Points, in no order, along strands that fork and pass close to each other.
(in the rows, 128 means zero)
Two points are linked if the straight distance between their rows is under 58.2. Some points are linked to none.
j468: 131  152  102  132  116  160  118  157  165  117  112  94  147  141  136  131  127  92  128  140  108  128  165  132
j517: 86  111  123  139  134  124  135  114  99  132  166  140  89  117  124  137  152  110  113  141  136  135  102  123
j872: 155  102  135  128  108  108  110  127  139  142  118  132  144  120  126  109  123  156  125  127  125  134  152  139
j448: 115  144  142  141  105  130  114  100  118  113  140  133  102  118  105  142  144  131  143  147  126  121  148  110
j406: 117  159  143  141  159  170  133  114  113  124  141  131  120  112  135  126  121  131  146  100  146  112  92  89
j23: 117  170  111  116  117  179  119  147  143  95  135  108  129  138  119  136  139  105  135  127  99  122  128  128
j753: 137  145  131  121  133  171  127  139  141  101  136  123  136  130  130  120  131  125  136  110  121  128  114  135
j2: 141  117  110  94  106  165  109  147  169  115  106  104  158  152  137  115  127  108  106  121  105  146  157  145
j132: 115  131  97  121  154  90  153  144  114  146  107  115  135  139  160  132  105  112  124  134  132  134  120  156
j32: 138  122  151  117  148  196  121  131  109  120  138  148  128  131  123  117  137  116  120  85  154  141  90  104
j654: 130  146  113  155  115  97  128  114  122  122  129  116  124  121  127  141  137  125  148  145  124  117  155  120
j403: 111  136  106  116  97  130  119  127  125  96  126  125  121  125  111  121  156  106  123  139  94  127  146  154
j619: 115  128  129  135  138  55  138  135  98  165  102  142  139  138  149  167  111  137  120  149  128  123  119  116
j921: 147  164  126  140  134  163  126  133  150  113  133  114  139  123  133  123  120  128  146  116  122  112  127  118
j345: 136  121  116  118  127  133  100  148  130  148  119  111  147  152  163  144  106  123  119  149  148  139  146  152
j656: 126  149  103  154  149  82  161  121  128  142  126  108  129  127  142  158  109  125  149  145  131  114  131  114
j292: 95  118  123  122  89  118  105  120  101  118  134  142  101  116  100  132  164  112  113  149  112  133  133  142
j355: 149  85  155  116  152  120  138  127  140  160  112  148  149  132  129  114  98  159  104  118  153  141  108  143
j64: 131  122  120  111  136  155  116  148  118  135  122  119  142  144  158  137  107  129  119  140  153  145  116  151
j336: 133  165  109  126  121  182  109  154  151  111  113  99  147  138  134  138  128  102  139  129  109  125  147  125
j328: 132  136  94  126  116  136  125  158  163  127  108  101  146  141  145  123  134  89  124  137  109  131  167  148
j305: 129  148  145  126  154  189  121  124  104  128  144  141  125  121  128  119  130  117  129  86  148  131  85  93
j586: 160  129  120  133  125  138  125  137  170  137  126  101  148  128  133  109  115  138  135  125  121  120  151  131
j901: 93  121  129  141  117  122  137  91  108  124  168  129  72  113  112  135  158  113  126  140  126  127  116  103
j525: 153  110  135  114  108  163  87  141  134  132  119  124  141  145  139  130  116  139  119  141  142  141  144  137
j190: 138  127  121  132  168  77  145  139  156  181  90  95  151  134  138  126  80  136  125  138  135  120  122  120
j117: 120  144  147  129  117  166  113  115  130  105  139  144  99  123  99  116  149  123  138  125  120  130  121  111
j395: 108  105  133  147  138  77  153  115  99  139  143  159  110  109  107  132  147  139  123  117  126  124  105  116
j713: 137  140  108  160  144  73  165  118  155  149  108  102  140  123  131  151  104  138  161  132  125  104  144  97
j862: 139  135  177  143  135  146  105  101  124  131  141  153  107  118  114  125  130  151  144  116  160  120  130  92
j773: 128  128  145  152  142  81  146  108  110  152  126  143  123  123  126  152  118  150  144  139  141  118  120  109
j252: 133  125  107  118  97  124  112  140  138  116  113  124  134  127  114  119  144  115  128  142  104  134  164  147
j372: 157  129  130  107  107  187  99  146  169  119  110  104  163  141  122  116  117  137  116  109  113  131  142  115
j222: 121  165  142  148  149  147  137  99  124  120  142  130  110  116  128  130  122  140  156  114  148  108  113  97
j137: 108  148  119  152  134  106  174  96  128  107  156  114  97  103  114  126  144  135  151  121  110  108  113  108
j183: 148  87  145  101  155  142  130  127  148  146  113  117  157  136  143  104  88  159  101  112  157  140  107  142
j277: 134  124  105  101  115  122  136  146  139  103  123  119  144  139  141  103  141  103  113  116  94  130  146  172
j920: 113  144  81  124  120  97  140  151  122  117  121  109  132  132  150  118  141  94  125  127  109  120  149  156
j341: 137  112  114  124  154  63  141  148  154  189  84  92  150  135  144  117  89  134  113  130  134  128  143  118
j51: 121  141  108  141  157  74  182  117  128  135  114  118  129  115  125  129  112  134  147  120  117  115  103  128
j795: 115  146  145  110  110  188  114  120  146  98  132  143  110  128  85  119  155  123  130  113  99  133  123  112
j653: 140  123  134  140  137  96  137  124  127  148  125  140  135  124  133  134  113  153  139  135  133  128  128  132
j298: 129  116  148  131  133  136  108  133  105  150  128  142  125  141  148  153  113  136  119  148  162  139  123  128
j824: 114  135  84  129  107  73  125  150  107  122  114  119  126  132  151  127  150  104  119  133  112  120  152  147
j900: 135  110  131  114  147  131  139  134  125  135  122  135  140  134  142  126  112  139  118  127  147  143  114  150
j975: 125  127  135  147  131  59  147  119  100  154  119  141  132  126  135  162  114  144  136  140  131  120  127  109
j715: 138  123  161  141  142  128  110  121  111  159  131  150  128  136  141  154  108  153  131  148  165  133  126  113
j957: 123  150  112  153  141  88  182  102  138  115  149  114  119  109  112  126  135  142  160  115  102  104  122  116
j931: 124  141  131  153  105  98  125  99  114  118  139  131  111  122  113  143  143  138  149  142  122  115  157  110
j83: 149  103  125  112  111  126  115  135  133  128  116  130  144  131  135  112  130  137  114  127  129  137  145  159
j505: 122  125  94  117  140  88  133  149  108  144  110  119  135  145  164  139  118  108  116  137  129  134  140  158
j802: 105  165  123  121  114  166  131  130  144  88  148  114  109  121  107  126  146  112  137  126  87  118  122  128
j380: 138  108  118  119  143  53  129  150  131  187  84  116  148  138  145  132  96  138  109  132  132  126  135  122
j984: 126  129  106  126  122  108  110  150  117  139  120  121  137  144  159  143  125  113  122  154  133  132  153  150
j708: 153  123  118  104  108  180  94  150  175  126  103  94  162  148  128  116  118  120  108  125  114  137  158  128
j973: 122  101  161  139  132  100  126  121  94  155  137  171  121  123  130  148  131  146  121  143  146  138  125  117
j149: 113  144  117  133  138  129  149  130  127  112  147  117  122  121  131  124  133  123  135  126  119  122  112  143
j198: 117  108  139  108  117  174  118  129  115  115  144  153  112  130  105  125  159  111  114  127  139  151  113  133
j235: 137  137  170  137  116  159  88  112  129  124  131  150  113  122  113  129  133  144  143  125  150  124  133  98
j714: 100  130  112  137  95  106  110  123  96  117  137  134  102  119  116  138  152  121  120  154  112  127  139  135
j486: 139  138  173  149  147  137  108  96  124  142  136  150  116  125  130  139  109  157  145  119  168  120  124  87
j387: 98  122  108  116  119  114  155  130  114  107  150  129  112  110  122  105  159  113  114  113  100  125  105  155
j16: 133  118  128  133  140  53  132  137  121  177  94  133  144  136  147  154  93  143  120  142  129  123  122  120
j572: 147  103  165  136  160  102  142  115  135  167  115  141  138  128  118  119  92  167  124  122  146  132  105  130
j785: 131  85  162  127  137  124  121  124  101  150  148  175  119  129  120  131  141  136  113  132  153  142  119  129
j998: 105  103  112  116  120  104  143  133  103  118  132  148  120  117  127  108  156  117  104  112  115  136  115  158
j412: 133  125  174  153  143  120  121  108  115  155  134  156  119  128  135  146  106  154  138  141  165  123  126  96
j228: 132  83  136  105  111  129  121  130  112  115  130  156  137  128  126  111  151  123  94  114  130  149  126  165
j943: 119  100  140  115  110  139  117  128  110  115  139  152  120  120  106  116  157  115  112  130  128  146  123  152
j584: 123  151  156  156  130  116  137  77  123  122  148  135  96  114  110  139  139  145  157  127  150  107  138  84
j350: 103  134  114  148  124  87  153  101  111  120  151  128  101  106  117  134  142  132  144  135  113  114  119  119
j509: 126  139  128  113  101  170  84  140  122  119  112  127  129  148  118  145  132  122  130  162  139  142  147  131
j970: 142  115  141  142  151  106  148  118  140  152  122  138  137  120  123  122  100  165  132  127  141  123  111  127
j377: 158  120  122  110  132  146  135  141  170  123  125  105  155  131  144  101  118  136  121  108  112  124  139  145
j489: 134  126  141  128  149  145  138  134  124  131  132  139  132  127  133  123  118  138  128  120  149  132  105  136
j683: 162  135  144  111  116  193  109  140  166  111  122  116  155  134  117  103  114  143  130  98  110  124  127  115
j168: 145  85  162  127  150  142  128  120  119  147  146  173  123  127  111  115  141  141  113  117  163  141  112  125
j318: 134  153  158  107  113  199  107  127  141  99  128  138  125  131  97  117  140  124  136  95  108  129  115  105
j912: 120  145  111  146  150  82  189  115  140  121  131  119  127  106  116  125  119  138  154  113  107  107  106  117
j175: 97  103  125  121  106  130  120  127  100  119  146  150  103  117  104  120  164  107  107  138  120  138  119  142
j506: 105  140  95  133  98  87  114  135  103  115  123  120  116  126  131  136  154  109  120  145  104  121  151  139
j304: 145  144  145  97  114  201  119  138  137  95  127  127  142  136  110  122  128  118  124  82  104  134  106  113
j744: 103  147  108  114  112  142  137  133  141  90  148  117  114  120  113  119  149  105  126  127  82  123  126  144
j990: 108  126  130  119  100  152  90  132  108  118  127  135  108  138  113  144  146  111  125  163  130  143  138  137
j463: 135  163  111  153  151  144  145  137  160  123  133  100  145  126  144  132  114  118  150  125  121  106  137  118
j666: 147  110  141  144  114  100  121  120  127  139  129  144  131  118  121  120  128  155  132  128  133  127  140  130
j855: 142  111  108  99  104  131  119  145  155  115  106  110  153  141  141  102  136  106  109  119  99  143  161  158
j6: 117  133  135  134  126  124  115  128  106  134  142  135  120  132  141  153  127  126  136  153  146  129  129  129
j695: 148  98  147  110  110  145  98  130  125  131  123  140  135  133  132  125  127  141  113  141  143  145  136  148
j351: 124  93  121  106  122  109  134  139  100  119  124  147  137  130  142  115  141  120  96  115  132  146  119  169
j940: 158  116  130  110  134  163  123  138  159  125  124  110  162  134  144  102  103  146  115  102  131  128  118  134
j812: 145  128  163  122  106  176  82  125  130  124  117  146  123  134  112  125  132  140  133  132  147  141  138  113
j226: 136  106  156  132  148  146  144  122  125  125  141  156  121  119  114  110  135  144  132  110  147  135  112  126
j997: 145  131  129  115  100  184  78  140  138  127  107  120  139  150  124  131  116  127  125  150  140  142  149  126
j989: 150  100  137  99  147  156  138  136  155  128  121  115  157  136  146  107  97  151  103  102  142  141  109  141
j260: 136  137  139  101  128  190  131  143  138  95  140  135  141  135  124  117  130  121  119  95  121  134  101  125
j875: 109  125  133  129  115  141  104  126  99  124  144  139  105  129  127  151  140  117  129  156  143  135  130  128
j133: 127  109  143  113  144  177  125  135  111  120  144  151  121  135  122  125  140  122  113  115  156  143  99  124
j831: 142  130  116  148  159  75  157  129  157  168  102  103  145  130  133  139  88  143  149  134  133  112  129  109
j607: 121  146  99  143  157  66  172  129  124  140  109  110  131  126  136  152  110  118  150  136  123  117  117  120
j549: 116  138  149  138  117  146  112  105  125  111  148  140  94  117  99  129  154  126  138  136  133  127  132  106
j843: 95  124  122  153  124  91  152  90  100  130  158  127  85  111  119  142  142  126  128  137  124  111  113  106
j644: 128  143  110  140  127  109  141  134  134  116  134  116  130  122  131  127  136  122  141  137  115  120  145  137
j427: 100  132  115  124  138  128  168  130  126  108  156  123  108  115  131  114  145  112  123  114  106  126  94  150
j638: 125  129  95  116  127  99  144  149  127  115  123  121  135  132  147  107  142  104  117  116  105  129  136  170
j329: 130  131  94  136  117  121  113  153  138  132  115  107  138  140  152  131  130  100  130  150  124  131  163  150
j41: 130  161  143  152  134  128  132  90  127  116  144  122  111  117  120  136  127  141  161  132  143  107  134  93
j593: 121  161  100  151  160  113  164  128  140  127  130  96  133  128  144  144  110  120  153  135  127  113  132  123

A fork is a point with three links. Follow the links from the first point to the second and name the forks in between, in order.
j137 / j921 -> j656
j341 / j695 -> j653
j198 / j372 -> j943
j328 / j168 -> j984
j666 / j957 -> j653 > j656

A fork is a point with three links, a tip a point with one. Leave the first point through the second and follow the links. Name the first fork or tip that comes.
j380 / j16 -> j653
j506 / j824 -> j683
j773 / j975 -> j656
j584 / j41 -> j943
j328 / j468 -> j252
j252 / j403 -> j984
j345 / j64 -> j973
j656 / j607 -> j517
j198 / j133 -> j584

Name the points in between on the shortest way along the links from the first point to the second, in order.
j277 / j149 -> j638 > j920 > j824 > j506 > j714 > j292 > j175 > j943 > j228 > j351 > j998 > j387 > j427
j137 / j190 -> j957 > j912 > j51 > j607 > j656 > j713 > j831
j802 / j785 -> j23 > j336 > j468 > j328 > j329 > j984 > j345 > j64 > j900 > j489 > j226 > j168
j133 / j549 -> j198 > j943 > j228 > j351 > j998 > j387 > j427 > j149 > j644 > j654 > j931 > j448
j235 / j653 -> j862 > j486 > j412 > j715 > j298 > j6 > j875 > j990 > j509 > j997 > j525 > j695 > j83 > j872 > j666
j336 / j252 -> j23 > j802 > j744 > j403
